A landscape with many valleys, sampled at points; each row gives a point and its height.
A ball rolls from a point to the lowest of its 2 nearest points, and stops where none of them is lower. Distance is the straight distance between rows; heights are no part of it.
q769 (h 56.1): [-24 -21 -32 -14  -3 -12   1 -49   4 -23  12  36  30   5   0  13  28 -51
 -10  24  15 -35  -3  -1  23 -18 -33 -33   4 -19   7   9  23]
q604 (h 20.8): [ -1  18  14  39  31  10  20  13 -32 -33  42  24 -20  24  14 -80  21  19
  -5 -17   1  -3  28 -30   1 -11 -22  37  27 -28  16 -26   4]
q143 (h 38.0): [  7  21  17  45 -17 -45  18  17  -1 -11  63   8 -34   2 -20 -19  24 -30
 -31 -15  32 -19   6 -13  -6   1 -21  32   9  28 -24 -16 -36]
q165 (h 53.4): [ -8  -6 -30  -9  26 -36 -68  -1   6  24 -68  -4  -1  13  25  23 -13 -11
  -5   9 -17 -15   1  13  11 -29   2 -47 -11   4 -13 -16   0]
q49 (h 80.7): [-12 -17 -23 -25  24 -29  27 -35 -35 -13  -5  21  31  21  40 -18  -3 -11
  20  -1 -30   6 -37 -21   9  22  -5 -10 -15 -22  24   1 -34]
q949 (h 50.7): [  4   3  15  17   9 -37 -10   0 -10 -21   8   6 -14  -7  42 -35   1  13
 -23 -52 -15   9  11 -40 -28 -11   0   1  19 -15 -14   7 -16]
q262 (h 27.9): [ -1  15  -6  11 -48   0  35  10  20  -9  20 -11   6  -7 -39  36  40 -11
 -42  35   2  -6  28 -16  26 -10  14  29   2  48 -37  12  16]
q805 (h 48.8): [  7  -8  -8 -34 -18  26  -7 -25   4  22  42  -7  14 -17  -8  72   6 -75
  23  30   5  12 -17   3   5  40 -10  13 -16  37   1   6  17]
q59 (h 40.3): [ -5   6 -31 -40  11 -40  24 -32 -11 -15 -20   1  11 -14  26  23 -20 -14
   2   4 -16   9 -20 -23  16  10  23  -2 -12  35  12  37 -17]
q479 (h 28.8): [ 10  24  11  39 -24 -24  50  -1  -3 -39  65  11  -5 -12 -36 -21  36 -32
 -20  19  34 -19   2 -14  11  -5 -30  13   9   5   4 -11   0]
q596 (h 61.8): [ -5  20  -8   1 -24  12   5 -74 -16 -43  16  28  46  -2 -47 -22  16 -51
  15  50   8 -42  11   0  11   9 -33 -37   2  16  47 -16  19]
q503 (h 43.5): [ -3   0  19   9 -23   8  14 -26  -1  -8  27   0  20  -1 -49 -18 -16 -17
  21   7  18 -19  -7   5  -5  12  -7 -12   7   6  30  -1 -18]
q673 (h 69.4): [-24 -44 -12 -29 -27  -3 -29 -46  -7  19 -28  17  45  43   2  11   0 -38
 -23  30 -37 -29  11  -4   4 -16 -17 -13 -10   6 -12 -30   5]
q525 (h 21.1): [-13   1 -27 -53 -39  18 -13  14  26   6  -2  -5  11  -6 -37  35 -22 -35
 -20  28  39 -15 -12  39  33 -19  -3   2  -7 -13  -9  40  -6]
q811 (h 62.3): [ -6 -21  -6   7  22  -6  33 -16  -8  -8  -8  -3  12  11  18  -5  17  17
 -12  21 -57   1  12 -43   6  -6  21  13  -3   8   8 -12  28]
q548 (h 87.1): [-17 -14 -26   9  66  -9 -12  38  -5  22 -24   2 -35  30  24 -10   2  37
  12  -7  -7 -10   8  29  15 -27  -3  36 -19 -24  10  -6 -19]
q947 (h 50.2): [ -8 -42   3  21  35 -19 -16 -12  -3 -23   3  15   9  15  33  -9   1 -11
 -13 -19 -11 -26  10 -26 -18 -30  -5 -40  11  -1  18  -2  37]
q465 (h 19.2): [ -2 -26   2 -22 -15  29  14  36  12  41  10 -34 -10   2   1  21 -30   2
  -1  12 -24  12 -16   3  13  21  26  54 -23  26 -20  15  -8]
q488 (h 35.1): [ 20  21 -15 -14 -35  11 -26 -17  23  -4 -22  -8  10 -23 -43  50  12   8
 -16   9 -16  21  29   0  -8  -7  17 -30   7  -5 -11 -13  24]
q619 (h 51.2): [ -5  18  14  12   1  21 -22 -30  -1  -5 -40   8  19  -1 -41 -35 -22  38
  15  -2  24  -4   4  29 -14  -7  14 -57  15 -11  21 -12   3]
q236 (h 51.5): [-11 -31 -22  -8  36   1 -73  11  34  44 -73  -6  10  18  19  23 -35  20
  -2  23  -3   1   8  31   7  -8   0 -47 -11   4  14 -28  46]
q831 (h 57.1): [  1  -9  -7   6  36   5  55  -6 -11  11  42  -4 -17   7   6  18   7 -12
  39  21  18  -1 -29   5  11  22  -6  32 -14   4  38  14   3]
q925 (h 57.2): [-22 -13   2   9   8  -2 -21  12  11   2 -29 -20   6   6 -33   4 -28  19
  -7  20   1 -35  17   8  -2 -25  27 -15  -1  18  22   3  28]
q653 (h 44.6): [-25 -23 -28 -34   1 -37  33 -24 -18  -7 -16  11  16  17  31   9 -13 -41
 -22   8 -14 -20 -16 -11  38 -10   8  12 -16  68  -7  37 -25]
q885 (h 52.5): [  1  43   1   4  -1  33  43 -15  -1 -35  19  23  -5 -23 -33 -21  13  14
  41  32  51  -5 -17  36  13   8 -12 -16  15 -39  41  30  10]
q782 (h 35.4): [  7  28  -2 -11 -19 -33 -30  31 -25  27 -55  -7 -36   8  24  -6  -6  32
 -33 -14 -28  30  -2   5   5   2  -3  22  -9 -25 -51  -8 -58]
q686 (h 34.7): [-10  32 -12  -9 -33  11  11  -4  12 -20   5 -20   9 -21 -61  61  14  -9
 -11  64   2  -2  26   7  21  -2  14  16   3  44  -2  19  27]
q138 (h 48.2): [ 12  38   5  -8 -11 -25 -30 -30 -13  -9 -59  -5  10  -2 -27 -27 -39  26
  -5 -19  -2   6   8   6 -15  -1  17 -66   6 -18  10  -9 -21]
q162 (h 53.6): [-11 -46  12  22  26   6  -6  37   9  17  24 -22 -20   7  -5  18 -13 -15
  18   4   6 -40  -5   2  -4 -12   4  13 -13  38  15   4  19]
q565 (h 39.9): [ 13  21  -7 -15 -42  12  -8 -56  13 -28 -13   2  49 -20 -36  19  10  -5
 -12  28 -20   4  40 -14 -20  -4   5 -32  12   2  22 -20  25]
q833 (h 50.0): [-14 -39  17  29  41  32 -41  64  19  31  15 -26 -33  19   9  -2 -12   8
  17  -7  13 -32  17  24  -8 -13 -15  42  -8  10   8  -8  24]
q632 (h 82.5): [ -3 -27 -32 -33  58 -24   9 -12 -30  10 -30  -1   6  24  41  10 -18  12
  44  -3 -26   4 -33  12  21  17   4   9 -34   0  35   6 -40]
q115 (h 54.3): [-12   0   8  16  35 -10 -27 -14 -23 -11 -15  13  -3  10  42 -34   0   3
  42 -60  16   8 -25   3 -16  16 -16 -53  13 -37   8  12 -29]
q155 (h 41.2): [-11 -31  27  44  60  44 -12   6 -14   8  28  17 -26  26  27 -39   4  18
  42 -25  34 -10  -1  24 -17  -1 -20   5  11   7  26  -9  14]
q114 (h 35.8): [ 28   8  -1   8  -6  20 -26  53  17  40  -2 -23 -22 -36  22  45  11 -26
 -12  -4 -27  26  -8  -7  24  18  22  21 -11  43 -73  -7  -1]
q260 (h 16.6): [  0   7  14  20  15   4  21   0  -2 -40  13   4 -18 -27  -5  31   5  17
  34  16  27   0  -5   7 -18 -17   1 -35  20   4  32   8  59]
q69 (h 72.5): [ 10  41  29  27  14 -37   4   1 -21 -13   1   2 -20 -16  -8 -36 -15  16
  29 -32  11  19 -22  -2 -15  37   5 -22  24   4   9   8 -57]
q889 (h 36.1): [ -9 -14 -45 -43   6   1   4  -5   6  22 -47   0   8  12  14  30   3  12
 -21  18 -23  13   0   6  28 -14  11  17 -21 -13 -20  19   5]
q189 (h 82.7): [-10 -32  -4  14  51  10 -15  52   2  -4  16 -18 -57   2  57  -5 -10  34
  -5 -35 -10 -26  37  -8 -16 -28  -7  65 -13  13  16  16  18]
q404 (h 48.9): [-23  -1 -21 -35 -43  -5  31 -43  -2 -18 -11   6  33   7  -4   7  -2 -29
 -46  34 -14 -21  12 -15  25  -7  15  21   2  56 -14  23  -2]
q550 (h 58.0): [ 33  35  23  21 -44 -20  56  -1  17 -31  47   5  23 -18 -41 -25   1  18
 -36   6  -5  17   5 -30 -21  20  12  29   6  36   2 -18 -13]
q510 (h 27.4): [-17  -9 -17 -21  -6  29  -2   2  21   4  30   8   5  -4 -38  39  -5 -28
  28  37  46 -22  -7  40  19  -2 -20  -2  -2 -14  25  28  24]
q334 (h 33.8): [  6  32  -6  11  34  14  20  -1 -17  19 -32  -2 -20  -2 -35 -20  -2  45
  32  13 -12  30  -8  20   9  20  16  13   9 -36  19  -5 -21]
q391 (h 40.9): [  0  33   7   6  35  18  20 -35 -28   8  -8   7  -2 -11 -21 -27   0  23
  61  10  11  25 -30  16  10  41   5 -25   5 -16  29   7 -23]
q914 (h 32.9): [ -8 -18 -15 -20   5  33 -13  24  39  -6   5  -1  -1 -13 -19  43  -5  16
   6  22  49   0   7  33   0 -21  -2 -20   9 -27  20  26  58]
q549 (h 72.4): [-24  -8 -14 -12  14  32 -15 -31   7  24 -28  12  31  27 -36  -3   1  14
  23  44  -1 -19   3  39  12   3 -14 -21  -2 -25  33 -17   5]
q679 (h 67.0): [  8  51  -3   1 -13 -49  23 -44 -13 -35  20  20  26 -31 -28   1   4 -32
   7  21  -4  -1 -13 -23   6  20  -8 -30  13  24  17   1 -29]
q134 (h 40.7): [  0  54   0   3 -15   5  23 -27  -3 -26  15   7   4 -36 -66  37  22  -6
  19  53  10  -7   7  11  11  17  -2 -12  14  13  29   6   5]
q78 (h 30.4): [ 10  43 -16 -35 -66 -11  14 -24  24   8 -22   9  30 -23 -15  22  26 -22
 -43   8   2  21  12   5  22   5  10   1  -8  21 -59   9 -39]
q272 (h 69.3): [  0  15   1  11 -24  -1  32  25  15 -14  35  -6 -22  -5  -4  -5  12  23
 -41 -13  14  11  20 -18  -8 -17   8  50  16  -9 -24  16  -3]
q555 (h 61.0): [ 18  23  24  33   7 -25  28  -2 -32 -54  58  25   2 -11  27 -68  22 -26
  13 -34  31  17 -12 -35 -11  10 -29 -15  27 -20  26 -11   1]
q691 (h 39.0): [ 27   2  10 -13 -66  10  43   2  35   2  34  10   9 -32   8  41  38 -36
 -36 -13  29  21  -2 -17   2   4   0  16   6  53 -57  14  27]
q520 (h 76.1): [  8  -8   1  -4 -40   5  27 -22   0   0  30  16  20  13  14 -11  36  -3
 -36 -19 -15  22   8 -29  -7   5 -21  25   0 -50 -37 -23 -10]
q822 (h 47.7): [  1   8  13  21  35  33  28 -61 -30  10  24  21  13   0   2 -19  19 -23
  75  20  16  10 -43   8  13  50 -17 -28   0 -10  38 -12   9]
q403 (h 44.8): [ -6   3  20  20  -1 -22  -2  26 -10  17  47   2 -38  13  21 -23  12 -21
 -21 -38   7  -6  -2 -13 -10  12 -28  50  -1  14 -34 -10 -45]
q16 (h 46.1): [ 17  24   9   2  -1 -41 -40   9   1   7 -33 -17 -40 -26  42  -4 -11  29
 -37 -51 -28  22  19 -23 -29  -8  10 -10   6   0 -35   4  -8]
q930 (h 80.9): [ -6 -46  15  17  26   6   0  29   3 -16  15 -14 -22   4  43 -24 -27  32
  -3 -38 -12 -24  22 -26 -34 -14  13  26   6   8  31  15  38]
q268 (h 84.9): [  2   6 -17   4  63  10 -17  61   1  23   3 -12 -45  -9   8  28  -3  -4
  41   3  21   9 -21  47  18   5  -2  24 -18 -10   6  14 -27]
q385 (h 78.6): [ -9 -18 -14 -13   4  -7  25 -22 -14   6  12  16   6  23  33 -15  27  -7
   2  -9 -17  13 -17 -14   1   3 -22  19  -2 -53  -2  -6 -17]
q480 (h 7.6): [-15 -26   1  -7  38  33  31 -24 -13 -32   3  21  41  21  16 -52 -14  16
  35  20  12  -6 -19  -4   4  -3   3 -27   3 -21  63  15  47]
q112 (h 29.0): [-23 -40 -24 -25  23 -21  34   9   2 -22  10  10   4  20  17  -2 -26  -2
  -1   4  17 -35 -20   3  18 -26  10  13 -15  10  31  46   5]
q96 (h 60.9): [  2 -21 -32 -18  44 -39  -4   7 -10 -11 -42  -5 -19   4  73  -7 -13  24
 -15 -45 -23   1  -4 -15  -3 -24  13  -5 -27  -6   6  28  -8]
q753 (h 56.0): [  5   5  16  20  13 -38  12 -23 -18 -29  25  19  12   0  40 -28  15 -11
  18 -33 -11  21 -15 -45 -13  22 -12 -27  21 -14  10  -9 -11]
q434 (h 54.9): [-14   6 -26 -10  43 -34 -49  -6   1  10 -48   5   0  -4 -10  35 -23 -29
  23  29   2 -18  -8  24  25  -9   4 -36  -9  30  13   2  -7]
q159 (h 67.7): [-19 -52 -12   9   6   3 -37  -8  12  35 -27   1  15  35  23  23  26 -16
 -15  11 -43 -26  13  -8   7 -26 -11  -5 -20   9 -39 -32  21]
q644 (h 59.3): [  4  27 -17  -7   0  11 -23  57   2  40  -7 -28 -18  -1 -32  29  -8 -26
   6  36  -9   1 -16  31  45   8  19  23 -18  13 -39  -2 -44]
q179 (h 64.5): [  1  55  -7   5 -13 -16  13 -54 -19 -43  -8  32  43 -16 -37 -33  15 -21
  17  43  -7 -12   2  -7  24   3  -9 -49  14  -7  33 -16 -10]
q310 (h 29.1): [  3 -19 -18 -24  -4  26  31  -6   6  33   8 -13   5   8   0  25  10  14
   0  20 -28  21  -7  -7   9  16  11  51 -18 -17 -15   1   2]
q836 (h 23.6): [ 20  49  -9 -48 -71  -9   0   0  13   9 -25   2  13 -12 -31   9   2  19
 -46  -6  -3  41  -3  17  -1  19   3   5 -15 -23 -42  -1 -57]
q20 (h 47.5): [ 12  12   3 -21   0  20 -62  13   4  45 -48 -14  -7   1 -38  15 -26  16
  26   1   3  15 -11  48   6  21   2 -24   0 -23 -13 -17 -11]
q588 (h 33.4): [ 14  -3  44  18   1  44   1 -19 -16 -15  -1   3  27   7   0 -85 -23  45
  27 -24  -7  19   7 -15 -30   4  22 -21  22 -25  32 -18  29]
q848 (h 40.8): [ -8  21  -7  -8 -10 -33 -20   0  -6  13 -23   0   0   2   4  10  16  -6
   0 -17 -11  26 -16   7   6   9 -16  -9  -2 -35 -38  -8 -59]
q255 (h 53.1): [ -1  14   2  -9 -47 -16  48 -27   9 -23  14  -5  37   5 -39 -17 -15   7
 -37  26 -19  -9  12 -32   2   3  28  16  -2  41   2   4  -9]
q84 (h 34.4): [  3  21  22   7 -35   5 -17  -6 -18  15   6  19  11  24 -22 -34  24  -5
  12 -22  16   6  -8  31 -16  13 -46  -6   1 -57 -13 -39 -76]
q327 (h 86.0): [ -8   0 -38  -7  46 -15  13  33   3  -3 -10   3 -36   0  24  24  17   9
  10   5  14   3 -10  20  27 -32   1  28 -14 -25  -3  25 -12]
q492 (h 79.0): [  4 -28  36  16   0  10 -27  16   8   4   1 -30 -26 -10   1 -19 -44  35
   4 -39  -2 -17  21  -7 -52 -10  18 -14  15  17  25   9  43]
q559 (h 57.3): [-16 -69  -4  24  41  15  28  12   9   0  29 -18   4  35   9  13   9   2
  14  21 -11 -32   0 -12   3   0   4  20 -18  28  40   0  44]
q826 (h 35.2): [  3   3 -17  -5  28 -43  19  -6 -11 -26 -30  -9 -14 -20   6  21 -37  24
   1   6 -18  -1   2 -26  -3 -10  47 -17  -3  39  30  19  13]
q625 (h 61.5): [ -4   0   2   2 -35  38 -24  64  14  29  -8 -33  -6   9 -33  18  -5 -20
 -29  30 -17 -17   4  20  36  -7  22  43 -16  31 -62 -12 -17]
q363 (h 50.3): [  8  -1  33 -12 -47  -6   0  30  13  31  29  -5 -15   8  34 -18   4 -14
 -38 -44   5  19  -8  -8 -19  20 -16  55  -7  21 -61  -8 -48]
q560 (h 57.9): [  3 -12   4  -3  54 -26 -29  19 -13   2 -30  -2 -35   1  65 -21 -13  26
  24 -61  -8  13 -11  -2 -25  11  -4  -4  -3 -28  11  11 -31]
q261 (h 53.7): [ -1   5  17  27  40  26  25 -15 -20   4  43  22 -24  -1  18 -14  27 -21
  55 -13  52  12 -37  17  -4  25 -35 -13   7 -35  30   9   2]
q258 (h 66.2): [ -1 -14  16   5 -55  23   7  44  28  -2  21 -29 -15   6  -7   2   8  11
 -59 -18   2  -7  37 -11 -11 -24  13  56   2  21 -48  19  18]
q102 (h 32.0): [ 12  -4  -2 -23 -39  13  11  29  26 -13  30   0 -15 -40  22  57   8 -14
 -22 -19  32  19   2  -8  -4 -17  10   2   5  10 -38  39  36]
q863 (h 52.6): [ -3   1 -19 -29  -3  12  38 -42  -6  -1  41   3  15  -9 -10  43   2 -41
  27  48   9   1 -18   2   9  31 -11  25 -11  15  41  17  14]
q347 (h 77.0): [ 11  10  43  29  26  36 -24   8  -9   4   2 -12 -29 -27  -2 -16 -28  51
  45 -39  29  17   4  10 -46  15  15 -14  25  16  18  12  26]
q397 (h 57.0): [-19  -1 -16  -3  24 -14 -12   7 -10  29  -6  -5  -2  11 -27  26  -4 -39
  26  35  -3 -21 -22  20  36   6  -6   7 -12  19  -4  -4 -34]
q887 (h 17.1): [ -2  22  -1  30 -33 -13  39  -1  10 -45  34  10  -8 -26 -40  23  41  -3
 -24  31  15 -12  21 -16   5 -19  -3   3  12   6  -9   1  29]
q79 (h 23.8): [  4  37  15  20   2  12   3   8 -14  15  12   7 -21   4 -28 -38  18  28
  19 -13  11  20   4  23  -4  19 -12  21  15 -46   0 -14 -52]
q716 (h 39.6): [ -3 -17  -9  -2 -25  20 -13   1  25   5   4 -13  14  -4 -18  54  24  -3
 -24   9  -2  -6  29 -11   0 -30   9  -4   1   0 -21   0  47]
q759 (h 47.1): [ 28  52  10  -5 -40  35  42 -21  11 -28  38  13   9 -45 -59  12  14   0
  30  25  37   5  -5  35  -7  32 -20 -24   9 -22  34   7   0]
q674 (h 44.5): [ 13  37  -6 -16 -26 -17 -18 -71 -13 -22 -41   5  49  -6 -16 -16 -21  -1
 -15  14 -30  11  23 -24 -14   3  14 -54  11  -8  22 -26  -3]
q321 (h 45.6): [  1  -5  18  11  -9  12 -43 -13  -3   9  -3  22   7  16  15 -26  20  12
   4 -47  15   5  19  16 -35  -8 -33 -28  14 -75 -14 -28 -11]
q331 (h 69.6): [  0  44  12  13 -13 -59  18 -13 -13 -15  16  12  10   1 -17 -25   8 -21
   3  -8   1   9 -25 -13   3  27 -15 -15   7   5   4 -12 -73]
q427 (h 30.0): [ 24  17   1 -48 -62   0 -19  15  -2  29 -63 -19  -7   1  11   7 -21  28
 -52 -16 -21  41  -2  13  -2   9  11  13 -22 -13 -66   1 -35]
q987 (h 25.3): [  5  -4  11   7  -9  -9  -8  25  15 -27  28   1 -22 -30   4  44   3 -12
  10  -9  39   0   1   0 -22 -30  -3 -23  17   7  -7  17  42]
q717 (h 20.7): [ -5 -44 -19 -11  63 -16  23  -4  -7 -27  -4  16  17  14  46 -24 -23  16
  26  -9   1 -18 -20   3   4 -12  17 -22 -12   1  61  20  22]
q916 (h 30.2): [ 28  48  -8 -22 -41 -14 -13  -5  14   3 -39 -22  -1 -25 -45  22 -19  34
 -37 -15  -7  39  27   5 -11   3  21 -21  -2 -14 -10  -5 -15]
q849 (h 41.3): [ 18   6  28   7  11   3  -8 -32 -21   4 -29  -4  14   1  15 -46 -27  39
  15 -29 -41  19   5 -24 -33  15  25 -32  15 -23  23 -29   7]
q279 (h 44.7): [  7  20   3 -18 -26  -5 -53 -10  -7  31 -36  -3   9   7 -24  26   2 -19
  26  -4 -10   9 -17  28   4  32 -17 -33  -8 -29 -21 -34 -52]
q689 (h 65.6): [-12 -46   0  14  20  -7 -18  -1  -3  20 -17  -5  -3  24  47  -4  10  17
 -30  -9 -61 -18  24 -36 -16 -26   7   2 -17   6 -18 -24  26]
q655 (h 53.5): [-21 -44 -15  -7  -7 -21 -13 -18  13  -5   4  12  16  14  26  19   6 -49
 -25 -13   7 -35   4 -14   3 -43 -13 -26  -7   7 -18  10  26]
q62 (h 49.7): [ 14  -5  -8 -23  -1  31 -82  19  29  42 -62 -28  11  -1 -29  36 -54   3
 -11  16   0   4   7  38   3   5  12 -34  -3   2  -4 -16  34]
q72 (h 50.1): [ -2   9  17  -6 -22  -9 -19 -29 -20 -13 -21  15  30  16  16 -46  -1  -1
   9 -37  -1  17 -11  -3 -20  13 -18 -52  15 -60   3 -16 -33]
q437 (h 70.8): [-29 -14 -27 -42 -12   5 -28 -54  -5  13 -54  13  42  34  -6  10 -19  -2
 -17  47 -24  -9  13  15   7  -8  -8 -13  -7 -24  22 -11  -3]
q530 (h 40.0): [ 19  21  -6   9   8  -4 -64  70   0  26 -39 -30 -29 -42  40  30 -16 -28
 -15 -13 -22   5 -14   5  26   2  17   2 -21  33 -67   7 -18]
q250 (h 32.6): [ -3  16  18  55  23   6  20  18 -21 -57  36  15 -24   1  14 -32  34  23
   1  -4   5  -5  39 -32 -18 -30  -9  17  42 -10  13 -18  42]
q28 (h 53.2): [ 15   6  21  17  -1 -31  27   4   1  -2  47  -3 -23 -20  12  17  -3 -10
   9 -20  -1  19 -20 -33 -22  29   0  15   2  33  -9   2 -17]
q103 (h 63.7): [ -9 -15   9 -13 -69  24  -5  34  24  18 -13 -28   6   7 -19   2  -8  -6
 -55  -2  -1 -26  19   9  14 -25  21  27 -13  47 -58   3  -2]
q448 (h 46.4): [  4 -31   2  -2  19 -15 -38 -18   4  13 -36  -5   8   0  34  -5 -30  20
  -1 -30 -24   4   3 -17 -35 -12  13 -43   2 -10  18  -5  25]
q877 (h 22.6): [ -3 -18  13   5  11  45  26 -11   4 -19 -13  -6  25  10 -11 -48 -16  56
  16   3   4   7   7  -2 -14   5  25  -3  16 -39  51   5  50]
q948 (h 54.5): [-10  -8  17  16   1  26 -29   2   8  21 -41 -16   8  33 -36 -31 -18  50
  -7   0  -6 -15  24  23 -23 -20  12 -24   7 -23  12 -26  20]
q834 (h 30.3): [ -8 -42 -29 -26   5  40 -33  57  36  30 -11 -18   0  13   7  28 -16  -1
 -25  20  15  -2   0  32  21 -30  10  37 -20 -21 -21  19  31]
q257 (h 83.7): [ 15 -22 -29 -21  65 -10  10  28   0  18 -11 -17 -25  -3  24  24 -25  12
  50   6  -1   8 -29  28  17  10  25  28 -36  15  38  18 -18]
q216 (h 74.9): [ 13  20  43  25  19   2 -31  20  -8  24  15 -15 -37 -29  -8  -7 -25  13
  53 -41  17  14 -17  18 -30  35   7 -14  14  25   4   1 -32]
q522 (h 28.9): [ 11 -19  11  -3 -20  13 -11  30  -2  58  -7 -32  -3  -1  12  17   1 -15
  -6   0 -49   9 -13 -12   6  32  12  48 -20  42 -59 -20 -25]
q640 (h 27.7): [  5   0  22  26  29 -13  28   2 -14 -45  -3   0  -8 -19   7 -13 -12  29
  20   0 -13   2  10 -30 -15 -13  31 -21  18  19  37   8  40]
q228 (h 44.4): [ 22  14  -7 -21 -51   7  25 -19  22   8  44   0  14 -32 -13  59  36 -66
 -13   8  20  20 -13  -9  14  29 -12   1  -9  42 -30   2  -1]
q426 (h 58.1): [  4   6  11  15 -15 -15  58 -13 -11 -38  24  -3  35   7  -7 -37  10   6
 -30  28 -52  -5  15 -61  10   8  24  19   7  22  11 -19  22]
q209 (h 58.8): [ -8 -21  -5  12  -5  21   6 -50   3 -19  22  34  33  11 -25 -21  29 -42
  16  22  38 -41  -6   9   8  -5 -45 -47  14 -23  32 -13  42]
q486 (h 48.4): [ 10  -4   4 -10  -6 -11   3 -18   1   6  15  -5   7 -17  -6  14 -21   0
  22  -8  -6  13 -12  -8 -11  18   5  -9   6  -1  11   0  -8]
q351 (h 35.6): [-13  15 -27 -20 -25 -23   9 -14   6  10 -35  13   3   2   6  21  25 -15
 -40  15 -16   6  10  -3  35 -29   6   1  -7   4 -56  10 -27]
q83 (h 46.2): [-16 -41  17  42  67  32 -29  45  16   7  14   3 -37   9  28   3   3  24
  35 -16  39 -21  12  30 -23 -16 -14   6   8  19  32   0  50]
q237 (h 57.6): [ 12  25  17  25  14  22  58  -2 -18 -36  56  28 -12 -12   0 -38  21   4
  36  12  45  16 -16  -1   1   9 -16  11  20 -36  41  12  17]
q41 (h 36.9): [-22 -12   1   1  -5   4  52  -4  -5 -27  29  -3  11  12 -29 -26 -17  -2
   4  19  21 -29  -6  -4   9 -12  -4  15   2 -10  39  23   7]
q122 (h 43.0): [ 17  12   1   3  11 -36 -63  42  -1  23 -51 -32 -41 -29  20  17 -32   4
 -15 -33 -19  -1   7  -4  -8  -6  13 -22  -5  17 -32  10 -10]
q624 (h 58.6): [ 31  27  40  33  -8 -22  29   5  -1 -23  52   0  -6 -26   6 -28   5  17
  -6 -29 -15  29   6 -44 -36  27   4  25  25  17   1 -23   3]
q106 (h 72.8): [  0 -19   3  -3 -42   0  44   5   7  -5  24  14   7  16  35 -41  22  15
 -65 -28  -5  13  10 -33  -6 -12  -2  57  11  -4 -48   3  -4]
q481 (h 35.0): [ -7 -28  -7   5 -23  34 -49  47  37  21   5 -14   1  14 -23  23  18  -5
 -29   7  11 -14  27  22   2 -35  -8  11  -1 -23 -39  -7  27]
q532 (h 61.6): [  5 -26  10  29  44   0  69  -5 -22 -19  46  -2   4  20   7  -7   9  -7
  35  25  -5 -11 -16 -29   3  22   4  14  -4  20  56  -4  30]
q26 (h 63.0): [  3  -2 -33 -16  27 -31 -33  43  -5  10 -70 -16 -43  -6  73   8  -9  21
 -31 -35 -13  15   2   2  17 -29  12  13 -33  -5 -37  29 -11]
q235 (h 45.3): [ 16   0  19   4 -58   8  24  19  24  13  43  11  -5  -8   4   7  40 -29
 -53 -33  17  16   5 -12  -1   2 -16  42  -2  36 -73  -9 -13]
q529 (h 41.0): [-10   0  30  24  -4  15 -54  -9 -18  28 -19  18   6  34 -13 -35  20   2
  21 -15   2 -13  -2  36 -18  -1 -37 -35   7 -30 -14 -48 -31]
q293 (h 33.0): [-16 -16  23  26  50  13   6  17 -17  -3  37  11 -40  26  35 -49   1  19
  11 -38   4 -13  19  -9 -21  -3 -21  53  14 -15  21  -8 -10]
q720 (h 26.0): [ -8 -16 -23 -53 -27  40 -41  38  20  35 -28  -4  21  18 -13  29 -18 -25
 -22  38   7  -5 -14  46  35 -17  -6  19 -22 -31 -38   5  -2]

Where does a ball stop that starts at each point below?
q347 => q480
q555 => q465
q327 => q836

Call two points neighbours if one is among the 2 nearest of the other. Go from one point of each pair to the other, from neighbour to neighbour, staying as low as possible. Name the highest point that can't be avoided.
q260 / q480 => q624
q887 / q260 => q363
q465 / q525 => q716
q488 / q465 => q889
q836 / q79 => q237
q525 / q260 => q914
q260 / q604 => q250
